Each row is a point on a landscape with many peaks, with its height.
A climber steps from a point to the highest of its 2 nearest points, and stops where none of them is higher. Distance is the straight distance between rows; heights are no part of it.
gisit: [126  46  97  91 146 166 137 126 133 117 124 114  99  89  69 125  92 128
 163 133 110  90 129 170 115 128 164 221 103]  h=499
tedi: [106 109 178 142 149 124 129 171 186 156 127 164  88 115 170 153  89 175
 142 166 145 163  79 136 178 143 122 116 169]  h=286
Guref: [130  65 102 108 127 165 128 131 120 144 119 114 114 115  69 118 109 115
 170 132 120 103 127 148 120 131 160 186 125]  h=534
lemus: [160 151 173 106 144 108 160  98 128 101 142 117 122 170 193 126 148 133
 130 126 157 117 112 135  93 125  96 122  67]  h=283
Sebi: [129 139 108 109 114 134  93 129 129 120 160 118 129 111 110 147 116 148
 136 154  93 120 128 126 153 130 105 106 161]  h=473
neke: [136 134 162 132 184  99 142  88  86  90 140 123 169 106 154 104 131 111
  89  46 134 115 150 118  93 107 182 152  66]  h=513
dosod: [119 139 108 120  93 151  98 144 136 131 138 116 118 115  95 145 130 140
 153 164  82 128  98 117 164 121  78  93 184]  h=447
lefu: [129 100 135 146 168  95 121 120 162 124 170 170 127  92 174 150 110 152
 140 125 142 163 189 166 149 157 185 145 116]  h=355
Sota: [113 175 140 147 114 107 164 145 148 129 105 137 109 187 199 137 160 166
 116 152 187 156  86 123 146 123  79  83 122]  h=397
bulo: [165 149 178  93 127 114 150 105 101 111 131 100 120 180 153 120 146 111
 149 132 147  83  90 124  85 111  72 127  81]  h=265
Mibef: [150 170 141 100 170 140 143  94 142  61 157 127 165 143 162 106 132 147
  76 110  98 126 150 108  79 130 128 134  67]  h=186
zutur: [158 107 124  91 152 141 101 107 113  90 168 120 138  97 104 121  95 143
 141 113  91  81 154 131 124 125 148 173 113]  h=613
repok: [133  81 149 130 117 104 169 111  99 176  63 129  99 156 121 107 139  95
 172 109 215 143 108 150  92 151 125 147  97]  h=354
zuda: [128 176 135  98 172 138 134  74 127  53 153 125 174 126 124  94 128 147
  74  85  66 105 153  82  65 110 129 151  78]  h=207
risa: [145 111 135 122 149 130 111 127  86 122 162 116 136  86  96 128 102 119
 128  94 105  86 137 144 127 124 169 156 130]  h=675
Gise: [153 119  99  97 135 135 122  75 135 113  94 135 138 157 100  75 113 117
 157  99 133  76 161 107  72  92 137 196  75]  h=246
Kot: [148 136  60 100 125 131 110  71 156 128  96 133 155 166  96  85 110 108
 148 108 127 102 189  95  95 109 140 171 112]  h=268
Buta: [179 115 154  69 139 151 108 119 171  85 160 134  88 164 168 140  77 185
 136 170 113 100 131 137 124 135  95 165  80]  h=257
tubin: [139 140 111 104 123 143  99 108  64 125 133  84 155  99  49 113 120 101
 135  87  86  72 117 101 120 101 133 141 151]  h=200
rubal: [ 97 151  73 156  53 124 101 151 160 134 101 134 140 107  82 109 177  92
 146 160  95 122 127 105 151 125  89  80 199]  h=386
sume: [154 105 176 111 170  92 114 131 122  88 187 143 129  99 187 153  84 165
  90 128 117 131 147 151 134 142 172 134  96]  h=495
pud: [114 189 101 133 101 121 124 143  85 126 119 103 174 146 100 114 188 112
  86 136 120 105 121 103 126 116  92  80 153]  h=382
sunam: [143 118 118 101 129 153 107 104  69 121 107  87 144 114  53  97 117 101
 141  82  97  55 107 111 108  92 144 176 115]  h=214
niku: [ 90  94 118 146 101 132 108 142 206 177  92 164 101 144 123 123 145 123
 183 168 135 165 119 124 156 142 123 133 174]  h=429
zon: [128 132  39 127 118 124  97  84 174 124 127 146 157 102  96  97 114 110
 172 119 111 140 218 113 115 123 157 146 161]  h=308
dut: [116 131 210 172 130 116 135 179 105 149 148 144 103  82 150 177  92 135
  89 134 113 145  60 136 176 118 121  86 184]  h=256
getef: [144  82 163 115 140 137 162 134  82 133 104 102 101 129 101 121 127 102
 156 109 157  84  86 158  92 117 140 182  77]  h=230
Gal: [142  98 101 105 114 160 100 124  90 123 160  97 122  66  56 132  93 117
 170 117  59 101 132 115 140 120 134 135 165]  h=176
gofak: [149 119 189 119 162 101 160 102 147 101 153 145 102 153 227 144 111 162
 118 127 176 150 132 146 117 151 128 133  53]  h=321
fon: [112 178  90 140  93 142 120 158 158 118 130 131 131 154 151 126 156 176
 108 171 114 129 116 121 155 125  84  85 166]  h=535
lesob: [157 123  89  97 127 158 102  97 205 124 146 140 100 170 136 129 102 154
 164 164 129 138 180 133 133 147 120 159 119]  h=357
tomer: [138 142  46 116 117 128 111  75 173 135  94 140 163 162  98  92 122 105
 142 119 132 130 206 103 100 118 142 151 140]  h=281
Fir: [132  74  98 128 141 139 109 130 148 131 158 149 113  83  99 134  94 135
 184 131 112 126 178 162 135 147 173 165 140]  h=109
zut: [ 82 123 130 151  94 128 116 160 204 168  92 154 107 142 124 127 153 120
 157 172 133 156  85 116 174 132 100 106 185]  h=450
rok: [126  74 141 139 134 130 173 130  77 155  75 105 109 113  88 121 123  84
 143  89 173 110 104 165 104 124 181 187  86]  h=213
Lete: [115  75 125 165 129 134 159 137  81 174  78 120 110  96  87 126 126  84
 136  87 170 142 120 165 120 131 198 184 118]  h=196
dilet: [129 134  97 140 119 114 104 113 101 158 102 121 164 114  72 109 142  86
 144  95 129 116 146 120 118 111 160 136 160]  h=418
Rad: [142 171 146  85 104 147 108 147  84 110 149  83 123 159 113 148 127 157
 103 156  93  89  59 111 151 116  57  87 134]  h=197
Vod: [145 117 136 125 187 113 141  85 158  95 154 158 151 120 175 119 116 137
 115  96 144 146 193 141 109 143 191 162  66]  h=403
naze: [118  74 179 176 139 141 165 149  52 163 125 132  95  85 118 160 111 100
 111  90 149 142  99 170 147 134 178 170 130]  h=442
voto: [122 154  79 133 119 120 103 112 127 130 128 123 164 119  94 116 150 107
 134 121 117 121 163 118 127 119 131 119 162]  h=459
dev: [145 182 125 116 123 146 172 126 155  93 144 119 120 205 211 122 148 172
  88 148 142 146 115 125  92 136  91  83  79]  h=502
Zuvi: [139 195  56 119 113 169 141 116 162 101 131 112 155 184 136  91 155 153
  85 151 107 133 171  85  96 139 101 101 117]  h=360
veba: [118 167 144 148 112  94 160 119 111 130 103 119 129 179 183 133 179 128
 115 138 196 157 104 121 119 126  88  79 102]  h=420
tosom: [129  99  80 137 109 109 118 108 142 169  59 157 159 136  82 100 136  92
 170 108 165 136 170 133 112 135 169 160 144]  h=153
rof: [152 127 123  94 139 132 118  90  94 108 111 108 148 136  88  85 121 112
 141  88 117  58 129 107  87  81 132 184  88]  h=229
mugo: [133  95 132 142 150 101 156  91 109 132  92 133 124 129 133 104 131 103
 156  86 206 125 156 145 103 131 177 171  72]  h=105
Bet: [174 170  87  76 102 162 116  87 143 104 108  90 134 201 104 100 138 119
 137 151 115  93 137  80  97 110  60 132 111]  h=301
zagim: [118  84 123 156 145  98 147 105 120 148  90 157 120 120 132 117 135 108
 157  94 221 161 172 158 117 149 184 172  93]  h=89
gov: [123  92  57 122 113 146 109  98 115 155  92 114 148  99  40  86  99 101
 175 102 104  96 152 122 106 110 178 178 147]  h=358
zesov: [114 154 141 155 110 105 109 175 110 115 166 135 120  68 137 157 115 141
  97 134  85 129 113 137 156 119 112  74 176]  h=375
mub: [102 172  93 126 132 115 123 137 103  85 178 104 169  41 109 125 120 133
 101 101  66 127 193 107 117 131 134  88 152]  h=372
guka: [142  75 152 103 162 132 148 132 134 116 126 143  83 136 121 133 107 143
 163 138 155 108 134 168 116 142 151 195  71]  h=440
mekaz: [110 131 159 140 147 104 138 130 177 145 113 157  89 161 186 152 128 165
 148 151 187 174 121 145 158 143 113 121 113]  h=361
vit: [156 163 108  83 105 137 122  94 107 113  95  93 155 187  89 100 143  99
 138 128 121  81 122  91  94 100  78 131 110]  h=285
dit: [ 92 150 100 200  83  82 133 133 163 132  81 160 151 130 151 116 202  96
 101 134 174 158 136 116 156 141 122  90 155]  h=448
dum: [161 117 147  76 140 128  95 127 170  85 186 134  95 141 181 148  53 201
 115 183 103 122 126 136 146 139 121 142 116]  h=269
kulu: [102  87 152 172 141  98 138 118 137 161  96 168  92 126 153 129 144 122
 153 116 224 185 152 151 143 163 153 151 108]  h=71
sune: [153  82 178  94 131 140 163 130  83 132 102  96  94 156 108 111 139 106
 168 126 148  69  69 146  68 113  94 177  83]  h=242
kitor: [109 131  94 170 150  92 135  92 164 124 107 167 174 125 158 112 161 106
 120  97 181 187 202 127 118 140 180 127 122]  h=57
Mal: [103  79 153 159 152 113 125 138 157 162 122 170  88 122 144 143 121 139
 157 135 168 173 138 158 157 156 157 152 130]  h=55
Nal: [166 116 192 102 159 105 148 109 138  95 153 140  99 155 202 135 115 157
 133 131 162 115 131 145 102 134 111 154  48]  h=304
zanu: [122  77  89 151 107 116 133 128 123 188  44 143 146 122  71 102 138  81
 167  99 162 141 142 142 110 132 173 163 143]  h=166
Foge: [118 100 107 167 150  98 129  92 147 146 104 164 147 106 137 117 146 108
 149  95 191 167 195 148 129 141 196 158 119]  h=73
tedat: [138 146 107 106 130 129 103 116 133 119 151 119 145 127 116 135 128 135
 133 140 111 122 149 128 140 131 119 123 142]  h=498
pidin: [106  58 123 154 118 154 136 160 111 181 130 136 105  76  93 141 119  94
 157 121 112 140 125 157 137 130 169 162 162]  h=104
sog: [ 85 147 181 199 112 115 144 162 137 153  95 147 105 112 160 149 157 114
  98 129 171 160  55 115 187 132 106  80 167]  h=237
Pura: [114 168  90 179 138 130 162 110 179 103 114 158 158 164 194 108 171 144
  86 135 160 202 178 125 102 156 144  97  95]  h=38
temal: [128 152 158 129 109 138 108 162  67 140 159  98 128  99  91 165 124 116
  96 128  74 101  70 125 151 108  90  81 179]  h=406
zote: [136  85 175 168 168 102 139 134  85 130 154 145 106  76 156 160 100 131
 105  93 166 141 142 169 147 148 189 151 112]  h=441
sebak: [146 138 185 132 161  95 127 137  58 100 171 108 151  85 155 156 116 119
  64  84 119 117 120 142 135 125 158 111 117]  h=171
tuzad: [126 190  88 128  96 154 138 156 151 119 127 121 128 199 170 115 159 181
 103 171 129 126 116 114 133 124  74  89 140]  h=560
baro: [135 109 157 138 111 150 137 143  46 172 104 101 135 126  73 135 138  68
 132  92 127 111  85 131 121 110 147 141 138]  h=150
Kezur: [107 160 103 163 153  97 139 114 110 115 142 130 189  91 130 117 162 105
  95  85 129 146 175 121 119 122 165 104 139]  h=432
kuga: [125 157 123 139  92 104 134 135 105 152  71 119 147 181 113 131 183  89
 127 142 165 128 106 116 120 114  84  87 138]  h=161
dulog: [ 86 158 142 187  94 106 133 198 154 121 146 150 108  60 152 145 123 128
 104 138  95 128  91 127 180 121 113  58 188]  h=356
Pefem: [129 188  71 123 130 147 155  98 150 100 114 117 177 188 126  82 156 119
  83 126 115 130 173  85  74 123 112 108 104]  h=387
Liti: [128  81 160 108 139 135 138 140 122 153 119 132  88 160 117 139 119 131
 170 144 151 126 105 152 128 141 126 159  99]  h=409
soso: [131 165 106  98 144 127 125 119 137  63 192 112 162  82 142 121  98 173
  80 135  56 132 172 107 110 149 132 104 126]  h=327
gipas: [141 139 165 131 124 137 119 140  58 145 128 104 136 127  93 148 142  88
 116 102 121 105  93 135 135 112 130 116 141]  h=138
pomef: [ 84 143 121 160  70 134 126 163 176 163  87 139 122 142 107 121 176 102
 135 165 121 132  64 107 171 122  84  83 193]  h=468
kovu: [111 111 118 145  98 146  96 161 119 133 152 135 110  48  86 147 107 102
 169 123  71 138 142 132 149 120 130 106 178]  h=154
zusi: [143 121 122 127 143 103 144  93 114 134  95 130 145 148 122 104 136  98
 148  87 176 116 157 130  99 120 167 160  86]  h=117
Kom: [123  74 153 114 105 165 148 161  58 189 105  93 112 134  77 136 137  76
 134 117 122 110  76 132 117 110 132 161 134]  h=140
linon: [164 146 174  81 150 121 136 127 143  67 169 126 129 155 211 139 107 177
  79 145 111 125 113 132 104 130 109 124  66]  h=163
Zos: [132 162 125  91 158 129 120  76 107  75 146 109 172 120 108  85 130 132
  90  71  76  85 154  82  80  89 131 161  89]  h=225
Befa: [114 163  54 148  96 118 110 114 156 132 103 132 178 131 100 101 165 104
 126 137 119 138 179 109 118 123 118 111 168]  h=428
gufol: [107 151  92 175 138 105 145 106 175 111 116 159 170 136 178 114 176 130
 100 127 160 193 188 131 122 146 153 103 122]  h=46
Deror: [149 125 157 133 159 122 124 122  63 115 147 114 144  90 107 126 111 108
 109  68 119  80 129 143 121 111 178 164 105]  h=617
Sanu: [139 152 131  86 104 146 105 156 102 111 159  94 117 128 117 153 104 178
 104 169  78 102  64 111 164 123  69  82 160]  h=205
Rati: [ 91  97 179 147 147 134 142 178 200 184 101 161  85 119 154 138 116 142
 157 163 150 172  68 121 187 144 108 126 168]  h=274
pav: [121 104 125 157 101 151 135 139  60 180  93 106 143  91  60 119 131  60
 134  87 112 117 107 136 121 109 175 152 164]  h=162
Dup: [122 111 131 174 143 104 121 130 110 142 146 150 135  64 121 139 126  99
 138  85 140 143 166 155 140 134 189 143 153]  h=555
gapal: [124  89 105 126  94 169  97 157 101 134 155 112 108  47  69 145  98 105
 180 122  57 130 136 117 147 112 127 115 174]  h=164
sez: [100 131 132 185  94  85 129 123 148 151  62 154 131 144 145 125 185  91
 120 120 202 177 116 123 150 137 115  98 142]  h=425
Fud: [134 128 158 126 157 105 143 116 173 123 142 157 100 157 206 149 113 170
 128 143 176 164 149 147 142 153 139 130  83]  h=341
nafa: [127  96 153 181 149 119 142 131  73 143 135 135 120  64 123 151 112 103
 123  77 150 136 139 171 143 136 203 160 132]  h=492
lav: [121  45 133 112 118 186 144 168  81 159 147  96 100  79  82 154  89 103
 138 124  82 102  97 158 135 114 147 178 146]  h=125
Munin: [138 152 111 116 136 103 136  88 112 125 101 119 171 162 119  99 145  88
 131  89 154 111 155 107  96 104 142 139  98]  h=131
fena: [135 188  98 135 129 131 175  99 132  99 110 120 170 194 159  91 171 117
  93 128 142 146 151 101  71 136 112  88  81]  h=419
tiv: [133  49 133 100 163 149 147 140 131 111 127 124  91  97  93 141  93 141
 148 130 130  96 121 189 113 130 167 220  83]  h=471
zeked: [170 123 138  79 165 140 103  94 138  73 171 127 144 110 144 115  93 160
 110 120  93  94 163 118 108 123 131 178  87]  h=566
zep: [112 144 168 146 131 106 146 134 154 154  99 142  91 171 175 149 141 150
 145 151 188 164  91 129 153 131  95 102 121]  h=378
saf: [116 112 199 153 131 128 148 148  85 172 109 124  94 146 131 159 139 105
 127 119 159 142  61 132 151 129 108 108 129]  h=376
vam: [132 143  86 122 120 143 100 118 211 128 145 146 114 151 154 139 117 170
 148 174 125 159 172 133 146 145 119 136 148]  h=339
Doson: [169 177  73  74 118 176 124  81 157  78 136  84 133 171 112 103 133 153
  98 148  84 103 157  69 108 121  75 132 113]  h=320
rar: [132 165 151 103 103 123 138 136 120 142 108 103 112 201 136 140 150 136
 144 164 148 116  69 123 124 112  59  88 124]  h=177
dapi: [131 176 121 135 126 112 158 112 129 117 117 119 154 183 173 119 174 128
 104 131 160 148 141 118 102 126 108  92  93]  h=453
ziliz: [106 107 126 158 112 121  98 154 154 150 146 152 108  80 115 147 124 116
 165 138 103 147 137 144 157 136 137 115 173]  h=139
dil: [110 163 127 180 107 107 120 146  83 143 127 123 155  93 104 137 174  81
  97 101 122 128 124 125 142 113 129  85 176]  h=466
rosun: [121  89 139 155 101  95 155 108  97 181  45 135 123 145 114 109 150  79
 161  92 227 161 119 135 100 150 126 132 112]  h=362
rifip: [113  54 143 133 134 155 131 169 108 165 146 128  88  86 100 154  95 121
 154 129 101 128 110 160 141 136 156 153 151]  h=115
lusod: [139 100 160 115 128 113 152 122 118 151 104 126  93 174 130 122 137 118
 174 132 181 131 115 144 109 142 122 146  87]  h=385
bifos: [132 159 140 140 184 120 170  77 146  68 140 150 170 140 176 111 139 132
  84  93 145 176 162 126  83 148 163 116  56]  h=405
pep: [107  88 143  95 115 168 113 155 149 182 117 120  96 163 112 143 113 145
 175 178 116 134  75 114 154 128  83 132 149]  h=238
Mivar: [127 156 117 137 120 100 134 114  92 141  89 116 163 162 113 123 170  86
 122 105 166 127 131 114 115 112 123 103 124]  h=148
kag: [109 128 176 135 127 143 120 171 136 167 123 132 105 133 132 163 119 143
 132 157 123 139  50 126 171 120  96  95 169]  h=345
befun: [152 120 190 128 155 110 120 145  77 122 154 118 116 119 144 162 110 127
 102 110 132 108  99 147 147 128 141 125 110]  h=188
marob: [129 103 132 136 154 102 106 136 161 123 170 166 116  85 157 153  91 162
 145 141 123 147 171 160 151 147 165 130 137]  h=336
kiv: [116 157 126 131  94 119 128 137 139 160  79 126 120 196 129 129 169 120
 145 163 158 142  94 119 132 126  78  96 142]  h=169
zun: [102  81 167 100 141 156 138 168 161 186 115 134  77 163 135 138 102 154
 173 181 136 145  72 128 155 134  94 138 135]  h=248
neme: [170 116 181  90 126 125 148 110  93 122 118 103 102 167 125 112 141 112
 169 127 146  66  79 131  72 115  80 155  80]  h=253
Dapug: [102 155 185 186 119 113 143 171 117 145 122 139 113 101 160 165 134 134
  81 131 145 138  50 125 182 114 100  71 172]  h=245
kan: [115 154  95 113  78 163 108 147 144 133 115 108 117 149  98 134 143 160
 143 184  92 122  71 102 167 114  55  88 185]  h=430
dod: [114 135  94 134 119 135 110 140 234 126 140 164  91 138 179 141  98 194
 156 180 123 165 144 141 166 143 113 127 167]  h=324
reguv: [119 161  81 108 140 123 122 115 143  78 183 115 164  63 124 121 109 152
 111 120  64 141 204 107 113 138 139 105 139]  h=346
Posem: [124 115  63 127  98 128 102 102 108 168  70 125 174 116  43  88 118  83
 163  91 114 102 147 112 105 108 158 147 164]  h=384
Zivuz: [122 173  90  96 136 128 127  75 111  92 123 102 182 148  88  81 145 116
  93  89  86  90 159  72  83  95 116 139 110]  h=247
beno: [139  72 100  85 122 160 132 118 140 142  92 122 112 163  77 108 114 113
 190 147 138 105 135 135 103 132 134 189 105]  h=578
Veb: [156 144 126  94 131 135 124 102 156 121 129 126 122 184 144 123 132 128
 146 140 141 117 148 125 109 125 110 147  92]  h=570
Zuf: [143 148 124  86 122 117 100 142 116  83 191 108 128  93 152 147  86 189
  83 159  76 115 121 123 142 133 106  94 148]  h=295
vudu: [103 147 109 138 111 123 117 174 221 117 141 163 102 107 181 142  94 189
 149 179 112 148 103 132 178 135 108  97 190]  h=311
Kenuv: [124 114  51 123 118 133  98  96 145 137 121 135 149  93  70  99 106 111
 186 110 105 122 191 124 118 120 165 157 162]  h=329
nudaz: [133 137 139 131 181 108 154  78 126  88 139 139 168 127 165 114 140 117
 101  74 148 153 166 121  98 129 178 135  61]  h=446
nub: [115 161 120 159 111 119 110 148  86 133 148 114 146  69  89 143 146  87
 116 103  96 116 136 124 138 108 129  93 182]  h=435
pefo: [156 166  71 105 138 179 130 108 217  78 170 136 123 157 176 116 113 182
  83 152  96 160 186 119  99 160 130 118 108]  h=12
Kefos: [108 128 142 139 131 113 110 167 180 130 151 156 102  97 172 155  88 179
 134 167 115 148  98 142 176 130 120  98 175]  h=300
gimo: [105 114 153 176  96  94 133 122 109 167  54 146 123 144 133 127 176  77
 135 103 221 176 112 125 130 145 109 106 131]  h=400
Kir: [148 157 115  94 133 140 117 111 157 104 147 120 134 167 154 134 124 154
 120 151 115 128 148 126 126 133 107 130 107]  h=536
Teki: [102 163  48 165  58 120 106 142 164 127  94 142 161 113  95  90 178  97
 136 154 107 128 160 103 137 135  98  92 189]  h=402
mulo: [115 127 197 129 137 134 139 164 108 168 114 123  94 153 140 163 122 134
 128 145 143 136  43 125 159 116  88  99 141]  h=359
tafop: [129  87 155 119 163 111 113 144 167 131 164 164  93 115 166 159  69 180
 145 165 131 144 133 162 158 154 156 145 127]  h=316
zirug: [ 94  93 170 131 137 134 144 166 182 192  84 154  79 161 149 124 130 141
 178 166 170 172  78 123 164 137  97 132 144]  h=262
fov: [115  92 200 173 124 140 161 144  48 175 111 126  97 115 122 158 127  90
 111  91 158 151  75 145 146 123 145 143 131]  h=408
Nul: [125  74 209 134 169 122 147 170 101 149 138 139  72 117 153 171  73 152
 118 143 147 136  73 151 156 147 140 138 115]  h=282
senu: [152 174  88 116 151 166 147 105 206  82 152 142 130 176 184 114 127 165
  83 141 118 168 176 125  84 160 140 118  78]  h=19
Bebar: [141 105 156  89 119 154  96 150  99 126 166 103 103 111 103 160  83 157
 132 163  68 102  67 119 161 125  93 106 155]  h=216
zadug: [116  72 109 146 108 138 141 140  94 190  64 125 137 105  70 111 136  74
 154  98 147 131 126 144 111 123 181 168 141]  h=179
tulo: [160 110 146  79 135 118  87 133 133  81 192 122 108 101 154 150  59 185
 112 167  81 109 122 129 147 139 126 127 133]  h=280
losar: [145 160 126  80 139 133 116 121 128  61 189 106 158 105 151 126 104 177
  71 142  69 115 144 112 117 143 114 109 117]  h=313
Nuzi: [158 190  61  93 111 191 134 106 158  81 148  91 140 170 132 100 141 180
  80 150  78 120 160  74 105 143  83 110 117]  h=338
tepat: [ 94 162 123 171  72 121 126 167 137 148  91 134 131 139 109 124 187 107
 107 154 126 121  71 112 165 118  83  71 185]  h=481
luk: [137 188  92  94 116 137 135  92 100  96 109  91 180 180  97  85 155 105
  96 117 113  84 135  70  84  98  77 115 107]  h=270
Gon: [125  76 181 125 164 113 130 156 125 142 151 147  80 120 150 163  80 163
 129 144 142 133 101 159 155 150 149 144 118]  h=297
Sur: [168 111 165  84 167 117 103 119 137  65 188 139 141 100 172 132  85 166
  88 133  92 113 157 131 108 137 150 159  84]  h=530
zevid: [112 171 112 152 124 104 117 148  86 113 168 112 157  46 104 141 132 103
 108  91  81 121 166 123 131 115 140  90 169]  h=404
kupe: [135 168  80 147 147 143 156  95 214 109 120 151 138 182 185 111 149 140
  99 141 152 189 187 123  87 154 147 112  89]  h=29
Dide: [142 107  91 102 121 154 113 106 203 153 111 149  89 190 125 125 114 146
 186 171 154 151 171 135 126 154 124 166 119]  h=377
luti: [116  96 109 129 117 135 107 124 189 166 107 161 104 164 119 128 131 135
 184 170 150 158 154 140 142 150 134 157 142]  h=401
gogin: [152 124 175  95 137 128 103 140  96 114 163 115 119 133 130 160  99 150
 114 141 102  95  85 135 146 125 107 119 122]  h=203
sonap: [154 163 156  94 162 125 142 115 129  69 163 124 154 145 179 128 127 156
  72 122 107 131 136 129 103 133 128 120  68]  h=175
fip: [110  80 104 149 126 131 104 136 165 146 138 162 107  90 107 134 120 129
 188 140 123 150 168 159 142 149 166 154 157]  h=122
Ludot: [156 110 113  83 119 152 119 107 146 133 111 124 114 180  99 115 117 121
 179 152 137 108 139 126 109 132 112 168  98]  h=614
nise: [118  46 134  99 110 192 146 165  75 184 124  83 105 113  76 142 120  94
 139 130  98  96  78 136 132 106 128 175 138]  h=132
salin: [122  77 148  90 121 178 109 156 121 165 144 108  95 140 101 154  99 148
 159 167  89 112  71 117 160 127  91 129 151]  h=228
Lidam: [141 185 140 101 100 135 135 138  86 124 125  87 133 187 127 136 162 132
 110 152 130  93  70 116 125 109  57  83 117]  h=185
tedil: [100 163 124 193  75 108 126 157 109 147  99 130 143 113 100 126 195  76
  93 133 125 124  96 116 154 115 103  72 185]  h=500
biloz: [112 138  98 171 136  95 112 122 134 128 141 150 158  70 126 126 146 100
 136  93 130 153 191 143 130 124 176 118 158]  h=491
Zas: [148  90 179 138 182  97 133 124  97 105 162 142 124  95 173 152 100 141
 101  95 158 130 147 160 134 143 186 155  83]  h=454
Fupa: [125 158 166 147 115 115 115 167  74 127 162 113 130  90 120 166 120 122
  79 124  87 112  90 135 154 111 111  78 177]  h=396
ter: [102 173 100 160 101 116 125 169 153 113 152 144 141 106 167 125 153 167
  99 154 105 136 131 129 155 130 104  77 167]  h=508
tubi: [ 89 164 104 187  94  99 130 156 154 124 125 147 146 105 157 115 188 124
  99 142 129 141 134 124 158 136 122  78 165]  h=477
turig: [141 134 101 103 114 152  97 116  82 122 151  87 143  90  57 125 119 108
 147 111  77  92 125 103 136 113 115 124 165]  h=187
Bove: [133 194 114 116 112 155 172 155 145 102 139 123 123 211 207 116 149 188
  89 158 135 132 100 119 114 133  79  78 106]  h=529
lala: [123 100 207 146 149 119 125 176 101 152 152 143  91  94 153 173  66 145
  99 144 117 137  60 135 164 126 133 108 160]  h=266
Nom: [114 184 104 136 126 119 132 130 102 110 141 112 180 136 129 116 173 127
  83 127 117 124 145 108 125 125 116  89 129]  h=407
bim: [116 136 129 130  91 155 102 153 100 143 144 101 123 103  82 154 134 118
 127 147  69 115  78 114 156 111  77  79 190]  h=427
Vis: [133 112 121 138 179 104 129  98 162 108 163 160 148 104 166 132 115 143
 126 106 141 162 205 152 127 148 191 153 100]  h=380
ziko: [143 127 155 126 175 105 133 103  83 105 141 116 157  98 134 114 125 112
 107  62 130  90 147 130 111 105 180 164  82]  h=564
zedi: [110 174 122 148 150 108 143 133  97 103 155 115 184 113 144 125 168 131
  70 107 114 139 149 121 121 132 137  88 124]  h=389

Where does a climber stop that starts at each point below?
gimo => tuzad
losar => tedil
Zas => risa
Lidam => tedil
Fud => dapi
sune => dapi
guka => Ludot
gufol => tedil
dod => tedil
kag => Dup
luk => dapi
rifip => baro
sonap => dapi

Write out the way that a climber takes from each point below.
rosun => gimo sez dit tubi ter fon tuzad
linon => Nal gofak Fud mekaz zep Sota veba dapi
Rati => tedi Kefos vudu dod vam lesob Dide luti niku zut pomef tepat tedil
Zuf => losar soso reguv mub zevid nub dil tedil
kuga => kiv rar Lidam Rad Sanu Bebar salin pep zun zirug Rati tedi Kefos vudu dod vam lesob Dide luti niku zut pomef tepat tedil
Liti => guka tiv gisit Guref beno Ludot
zanu => zadug Lete rok getef sune neme bulo lemus Nal gofak Fud mekaz zep Sota veba dapi
